Each row is a point on a tangle of strands that fork, close into loops and nearly touch. The rows are in no order.
Two points are linked if the straight distance between their rows is under 104. Some points are linked to none.
lafa: |  40 | -34 |  -2 |  43 |  59 |  34 | -31 |  25 |  26 |   8 |  10 | -56 |  17 |  64 | -32 |  -1 | -14 | -20 | -62 |  10 |  53 |  -2 |
mubi: | -29 | -41 | -68 |  -5 |  -6 |  -2 |  -5 | -31 |  45 | -39 |  10 |  40 |   3 | -32 |  40 | -10 |   5 |  73 |  40 | -26 |   9 |  28 |
lef: |   3 |  21 |  21 |  18 |  69 | -68 |   1 |  22 |  20 | -30 |  31 | -26 |  14 |  45 | -63 |  46 |  31 |  13 | -32 |   3 |  36 | -37 |
pibo: |  50 |   7 |  39 |  89 |  46 |  39 | -19 |  47 |   8 |  10 |  -1 | -53 |   7 |  52 | -37 |  10 |   7 | -46 | -58 |   8 |  27 | -10 |
Ruken: |  -7 |   3 |   3 | -24 | -41 |  -8 |   1 | -24 | -12 |  22 | -35 |  25 | -43 |   0 |  36 |   1 | -43 |  11 |  24 |  15 | -53 |  17 |
fusa: | -31 | -15 | -26 |  -5 |  20 |  89 | -66 | -31 |  -8 |  17 |  35 | -42 | -34 |  17 |  63 |  17 | -45 | -24 |  -3 |  -8 | -53 |  11 |
fopa: | -46 |  23 |  -4 | -18 |   9 |  14 | -14 |  -1 |   3 |  17 |  32 | -53 | -12 |   4 | -13 |  11 |  -3 | -11 | -18 |   9 |  -8 |  39 |
Kozok: |  33 |  25 |  45 |  24 | -53 |  44 |  -2 | -19 | -52 |  52 | -32 | -21 | -43 | -10 |  42 |  39 | -41 | -44 | -22 |  33 |   4 |  10 |
mabit: |  15 |   6 |  24 |  32 |   4 | -28 |   1 |  46 |  -8 |  -2 |   2 |  -2 |  25 |  -7 | -73 | -11 |  23 | -24 | -25 | -10 | -21 | -16 |
tiz: |   3 |  13 |  23 |   4 |   7 | -42 |  15 | -10 |  17 | -35 |  -8 |  20 |   6 |   9 | -49 |  -5 |  35 |  38 |  -3 |  30 |  18 | -13 |
burat: |  12 |  42 |  51 |   9 |   0 |  -4 |  24 |  -4 |  -1 |   4 | -14 | -10 | -31 |  53 | -13 |   2 |   3 |  34 |  13 |  35 | -32 |   3 |
gor: |  -8 |   1 |  37 | -12 | -73 |  17 |  -3 | -23 | -48 |  47 | -29 | -16 | -29 | -20 |  41 |  24 | -49 | -55 |   2 |  31 | -14 |   1 |
Zer: |  38 |  44 |  34 |  22 | -10 |  29 |  -2 |  10 | -12 |  23 | -15 | -46 | -25 |  38 |   6 |  28 |  -3 | -18 | -41 |  22 |  13 |  32 |
boge: |  19 |  36 |  60 |  -9 |  46 | -83 |  48 |   1 | -10 | -45 |  24 |  28 |  -2 |  43 | -64 |  43 |  57 |  23 |   7 |  13 |  33 | -68 |
relu: | -24 |   5 |  17 |  39 |  37 |  51 | -47 |  11 |  -5 |  17 |   8 | -61 | -16 |  35 |  18 |  17 | -52 | -26 | -25 |  13 | -34 |  -2 |
nedo: | -13 | -71 | -54 |   0 |  68 |  19 | -17 |  12 |  16 | -14 |  35 |   2 |  46 |  -4 | -41 | -30 |   1 |  29 |   3 | -28 |  67 |   1 |
nifom: | -20 |  10 | -18 | -40 |  13 | -53 |  30 | -18 |  14 | -30 |   7 |  42 |  17 | -38 |  -8 |  23 |  50 |  57 |  39 | -44 |  24 |  15 |
rutug: |  -1 |  16 | -16 | -11 |  75 | -48 |  10 |   0 |   5 | -42 |  40 |  18 |  39 |  -4 | -49 |  44 |  55 |  49 |   4 | -37 |  43 | -46 |
Guves: |  13 |  13 |  19 |  19 | -27 |  66 | -28 | -11 | -25 |  36 |  -1 | -40 | -19 |   1 |  27 |  19 | -27 | -33 | -39 |  44 |  22 |  15 |
sura: |   0 |  11 |  21 | -41 |  -9 |  -9 |  25 | -21 |  10 | -16 | -27 |  42 | -33 |   1 |  33 |   1 |  17 |  65 |  67 |  -9 | -50 |  22 |
Lufif: | -22 |   6 | -44 | -10 |  73 | -32 |  -2 |  18 |  -3 | -23 |  46 |   2 |  44 | -24 | -43 |  15 |  33 |  28 |   5 | -43 |  45 |  -3 |
Vegel: | -74 | -32 | -50 |  -9 | -33 |  54 | -26 |  -8 | -40 |  12 |  56 | -12 |   7 | -44 |  59 |  11 | -61 | -53 |  35 | -27 | -24 | -18 |
rek: |   8 | -12 | -28 | -31 | -29 | -57 |  43 |  10 |  18 |  -3 | -49 |  64 |  16 | -59 |  21 | -33 |  18 |  14 |  28 | -24 |  -2 |  10 |
lir: | -29 |  29 |  -4 |  -6 |  51 | -28 | -11 |  24 |   4 | -14 |  31 | -30 |  31 |  -3 | -38 |   3 |  24 |  13 |  -1 | -35 |  -7 |   6 |
ser: |   8 |  10 |  -2 |  14 | -43 |  20 | -10 | -12 |  -6 |  11 | -49 |  27 | -22 |  -9 |  55 |  -6 | -54 |  -3 |   2 |  27 | -46 | -18 |
sufeb: | -12 | -24 | -30 | -42 | -73 | -15 |  44 |  -3 |  14 |  -1 | -17 |  37 |  11 | -62 |  55 | -37 |  20 | -14 |  46 | -14 |  -2 |  22 |
lada: |  27 |  -6 | -43 | -19 |  22 |  11 | -12 | -25 |  29 | -21 |  25 | -28 |  21 |  30 |  -7 |  -8 |  31 |  14 | -38 | -13 |  66 | -12 |
Buf: | -19 | -63 | -70 |   9 |  16 |  10 | -19 | -25 |  46 | -36 |   3 |  19 |  24 | -18 |  17 | -24 |   9 |  57 |  19 |  -9 |  44 |  13 |
fel: |   9 |  31 |  33 |  -8 | -40 |   1 |  14 |  19 | -30 |  47 | -20 | -19 |   3 |  -8 | -13 |  -1 | -12 | -58 | -26 |   0 | -16 |  12 |
guz: |  37 |   8 |  34 |  19 | -22 | -44 |  32 |  13 |   0 |   1 | -58 |  50 |   0 |  -3 | -19 | -33 |  12 | -27 |  11 |  22 | -21 | -16 |
dek: |  43 | -43 | -23 |  12 |  57 |  32 | -19 |   7 |  22 | -10 |  16 | -32 |  37 |  49 | -26 | -19 |  16 |  -4 | -51 |   1 |  81 |  -9 |
Duna: | -27 |   2 | -20 | -21 |  -2 |  15 | -26 | -29 |  -2 |  15 |   8 |   5 | -51 |   8 |  44 |  29 | -46 |  30 |   4 |  -9 | -72 |  25 |
ropad: |  28 |  39 |  67 |  40 | -23 |  15 |   9 |   6 | -11 |  24 | -25 | -25 | -40 |  46 |  14 |  17 | -13 |   7 | -16 |  40 | -14 |   8 |
suno: |  17 | -18 | -17 |  26 | -50 |  13 |   8 |   7 |  24 |  -1 | -45 |  45 |   5 | -35 |  51 | -33 | -12 | -11 |  -6 |  53 | -18 | -31 |
reb: |  46 |  32 |  68 |  53 |  15 | -45 |  24 |  58 | -12 |   3 |  -2 | -12 |  -1 |  42 | -64 |   9 |  19 | -26 | -25 |   1 | -13 | -20 |
nokup: | -17 |  20 |  19 |  19 |  -3 | -14 |  -4 |  12 | -10 |  -7 |  -5 | -14 |  28 | -13 | -36 | -20 |  11 | -12 |   0 | -18 | -35 |  -6 |
digum: | -32 | -26 | -48 |  -4 | -22 |  33 |  -2 |  23 |   9 | -18 |  34 |  23 |  43 | -54 |  40 | -29 |  -7 |  32 |  35 | -53 |  -6 |  19 |
tisi: | -34 |  15 |  -4 | -30 |  -3 |   0 |   4 |  -3 |   2 | -12 |   9 |  21 |  -3 | -27 |  15 |  -5 |  10 |  63 |  41 | -28 | -47 |  26 |
Pas: | -69 | -20 | -65 |  -6 |   3 |  46 | -23 | -12 | -28 |  14 |  59 | -27 |   3 | -17 |  25 |  -5 | -39 | -48 |  10 | -37 | -11 |  28 |
daz: | -27 | -14 | -53 | -24 |   6 | -23 |   2 | -22 |  29 | -29 |  26 |  45 |   1 | -55 |  22 |  11 |  33 |  72 |  46 | -48 |  23 |  37 |
tofil: |   7 | -19 | -31 |   9 | -41 |  38 |  -6 |  29 |  -4 |  -1 |   8 |  18 |  41 | -34 |   2 | -55 |   3 | -24 | -21 |   9 |   9 | -23 |
muli: |   9 |  31 |  21 | -10 |  58 | -75 |  44 | -18 |   0 | -57 |  11 |  44 |  16 |  18 | -39 |  64 |  57 |  58 |  29 | -15 |  30 | -64 |
vukil: |  -8 | -30 | -48 |  -3 | -11 |  34 |  -8 |  23 |   7 |   9 |  21 |  -4 |  45 | -12 |   1 | -34 | -21 |  -4 | -20 | -10 |  27 |  -1 |
piz: |  15 |  -2 |  11 | -72 | -31 | -62 |  49 |  -5 |   8 |  14 | -52 |  53 |  -9 | -19 |  13 | -34 |  27 |  20 |  47 |   3 |   3 |  19 |
Zalun: | -27 |   9 |   4 | -34 | -53 |  40 | -25 | -21 | -48 |  25 |   8 | -23 | -27 | -24 |  62 |  29 | -68 | -49 |   6 |   9 | -39 | -14 |
nade: | -25 | -23 |  -8 |  27 |  18 |  83 | -62 | -29 | -15 |  13 |  15 | -62 | -29 |  23 |  40 |  25 | -54 | -50 | -13 |  19 | -13 |   7 |
dopu: |  -3 | -13 |   9 | -69 | -30 |  -7 |   9 | -29 |  -2 |  14 | -28 |  44 | -58 |  -9 |  65 |   7 | -19 |  43 |  54 | -10 | -72 |  26 |
Gusu: |   1 | -23 | -30 |  18 |   0 | -23 |  -3 |   0 |  38 | -24 |  -9 |  24 |  23 |  -5 |  -6 | -17 |  15 |  52 |  -7 |  13 |  27 |  -3 |
tuvi: |  -4 | -11 |  18 | -19 | -58 | -10 |  27 |  -1 |  11 |  10 | -67 |  62 |  -4 | -46 |  45 | -42 | -14 | -19 |  31 |  40 | -21 | -16 |
ganu: |   5 | -41 | -50 | -13 | -10 |  37 | -19 | -15 |  14 |   0 |  27 | -30 |  33 |  25 |  15 | -36 | -18 |   4 | -29 |  -7 |  56 |   9 |
nisug: | -51 |  -3 | -13 |  -9 | -45 |  41 | -18 |  -4 | -34 |  25 |  16 |  -5 |  -2 | -44 |  31 |  -5 | -48 | -32 |   8 |   9 | -23 | -10 |
videp: |  23 | -59 | -38 | -15 |  83 |  23 | -17 |  16 |  12 | -20 |  31 | -22 |  56 |  22 | -48 | -18 |  26 |   3 | -23 | -31 |  80 | -30 |
Fise: | -20 |   4 |  -3 | -19 |  -6 |  51 | -50 | -38 |  -4 |  15 |  25 | -36 | -59 |  22 |  51 |  31 | -40 |  -6 | -17 |  -6 | -73 |  24 |
risur: |  -7 |  40 |  14 |  -2 |  22 |  -5 | -13 | -17 |   8 |  14 |  22 | -53 | -20 |  42 | -16 |  24 |  14 |  -6 | -37 |  19 |  15 |  37 |
Bol: |  30 |  -1 |  51 |  -1 | -47 | -14 |  22 |   5 | -15 |  20 | -65 |  35 | -11 | -19 |  12 | -32 |  -5 | -30 |  34 |  33 | -39 |  -6 |
ras: |  34 |  47 |  67 |  -8 |  21 | -45 |  41 |  11 | -13 |  -5 | -12 |  -6 | -37 |  68 | -27 |  12 |  19 |  17 |  26 |  18 | -19 |   3 |
zol: |   57 |   -1 |   40 |    3 |    6 | -105 |   48 |    1 |    2 |   -9 |  -39 |   56 |  -23 |   18 |  -65 |    9 |   36 |  -10 |   10 |    1 |   13 |  -28 |
burab: |  46 |   2 |   7 |  60 |   4 |  44 | -19 |  13 |   3 |   6 |  -1 | -23 |  13 |   6 | -27 | -15 |   7 | -47 | -46 |  12 |  18 |  -1 |
Gove: |   4 |  14 |  12 | -26 |  15 | -71 |  39 | -37 |  15 | -38 | -27 |  45 |   8 | -25 | -44 |  12 |  64 |  37 |  40 |   3 |  16 | -13 |
gizur: | -26 |  -3 | -24 | -36 | -41 |  -6 |  14 |  -5 |   0 |  -8 |  13 |   5 |  13 | -39 |  19 | -15 |  12 |  11 |  26 | -39 | -14 |  21 |
gon: |  48 |  51 |  79 |  37 |  22 | -58 |  39 |  15 |  -7 |  -7 |  -5 | -10 | -28 |  58 | -58 |  17 |  41 |  -4 |  -3 |  11 |  10 | -14 |
mezab: | -23 |   3 |   2 |  33 |  33 |  24 | -38 |  25 |   3 |  30 |  -3 | -66 |  -4 |  39 | -10 |  15 | -44 | -52 | -54 |  10 |  10 |  16 |
Minob: | -67 |   2 | -31 | -29 |   4 |  45 | -24 | -12 | -13 |  18 |  52 | -46 |  -2 | -14 |   7 |   1 | -13 | -15 |  -7 | -19 | -17 |  41 |
zunos: |  50 |  -3 |  23 |  18 |  -7 | -77 |  35 |  28 |  18 |  -3 | -47 |  69 |   1 | -13 | -57 | -20 |  33 | -10 |  10 |  16 |  -5 | -22 |
garot: |  22 | -17 |  -9 |  45 | -39 |  53 | -16 |  28 | -19 |  10 |  -8 |  -1 |  22 | -23 |  -5 | -32 | -12 | -53 | -32 |  22 |  11 | -27 |

A fork is a point with three links, a tip a point with one. Leave the first point through the second and follow the links. Name the first fork or tip that comes.
nisug / Vegel | Zer
zunos / guz | Ruken
Ruken / Duna | mezab
Zer / ropad | boge

A piece is two or more points that can be reached from each other along the links. Count, over all rows, the pieces, the separate loops (a circle has one, a figure eight two, a Y none), the forks (points with three links) and the tips (points with one).
pieces | 4
loops | 3
forks | 4
tips | 6

A tip is a point with one link. Name the tips that can be reached along the links from each point below, in the order of the rows.
lada | nedo
rek | digum, piz, zol, mezab
Zalun | boge
